The views of a scene show one set of named points, each view turned or mirrored, and shifted as a whole, with a little noise and some points left out.

Scene 1
View 1
<172>: [-3  4 -7 -5 -1 -1 -5  8 -6]
<108>: [-2  8 -3 -9  1 -2 -7 19 -8]
<175>: [-14  13 -14  -8  13   5   3  20 -18]
<43>: [ -4   3  -3  -5  -3  -2  -8   5 -12]
<197>: [ -8   2 -16  -2   2   3  -1  -1  -7]
<54>: [-4 -1 -8 -2 -5 -2 -7 -7 -9]
<50>: [  1   0   9  -5 -13  -8 -17   0 -13]
<149>: [ -4  -5  -9   3  -8  -2  -7 -18 -11]
<148>: [-18  16 -14 -10  15   6   3  26 -25]
<212>: [ -5  10  -5  -9   5   1  -4  22 -13]
<207>: [ -8   5  -2  -7  -1  -2  -9   7 -22]
<16>: [  0   4   0  -6  -5  -4 -10   9 -10]
View 2
<16>: [ 4  5 -5 -1 -3 11 -5  7 -3]
<212>: [  7   2  -7 -11  -3   9  -4   9 -12]
<43>: [ 2  4 -3 -1 -5  8 -1  0 -2]
<175>: [  6  -6  -4 -23  -7   1  10   1 -18]
<54>: [-4  0 -5  6 -6  7 -3 -8 -3]
<148>: [ 12  -7  -3 -36  -8  -2  19   3 -22]
<108>: [  6   4  -7 -11  -2  10  -5  10 -12]
<149>: [ -8  -1  -2  14  -7   6  -2 -16   3]
<197>: [ -4  -5  -7  -3  -7   4  -2 -10 -11]
<50>: [ 6 14  2  9 -2 16 -1  8 15]
<172>: [  1   0  -8  -3  -3   8  -5   1 -10]
<207>: [ 6  5  0 -7 -6  8  7  2  0]
View 3
<50>: [  2  -7 -11  10   5 -19   6  13 -11]
<54>: [ 5  2 -5 10 -5 -5 -2 12 -2]
<148>: [-29  22 -15   3  -4  13   4  31  -2]
<197>: [ -1   9  -4   7 -10   4  -4  14   1]
<16>: [ -8   1 -10   5  -3 -12   5  12  -8]
<149>: [15 -2 -3 15 -3 -3 -5 13  1]
<172>: [-8  6 -8  4 -8 -4  1 10 -4]
<207>: [ -9   4 -13   9   2  -5   5  22  -6]
<108>: [-19   7 -10  -1  -7  -7   7  12  -7]
<212>: [-18   8 -11   0  -6  -6   6  12  -7]
<175>: [-22  19 -12   3  -8   9   1  24  -1]
<43>: [ -5   2 -10   8  -2  -7   2  16  -4]
View 4
<172>: [ 0  2 -7  3  9 16  6 11 -1]
<175>: [  7  -7 -13  -5  -7  -2  15   9   2]
<108>: [  9  -1 -14   8   3  16  10  12   0]
<16>: [  2  -2 -13   6  12  23   4  13   1]
<50>: [ -3  -6 -18   4  22  31  -2  15   5]
<149>: [-18   2  -3  -9  24  19  -4  10   3]
<148>: [ 11 -12 -18  -7 -12  -6  19   9   4]
<43>: [  3  -4 -14   2   8  17   7  12   2]
<207>: [  3  -5 -15   2   9  18   6  13   4]
<54>: [-9  1 -6 -4 17 18  1 10  2]
<197>: [-6  3 -2 -4  9  8  6  9 -1]

In a view up to two points have been moved. Name them for each view, in the order of its rows, or write none.
view 1 | <212>
view 2 | <148>, <50>
view 3 | none
view 4 | <43>, <207>
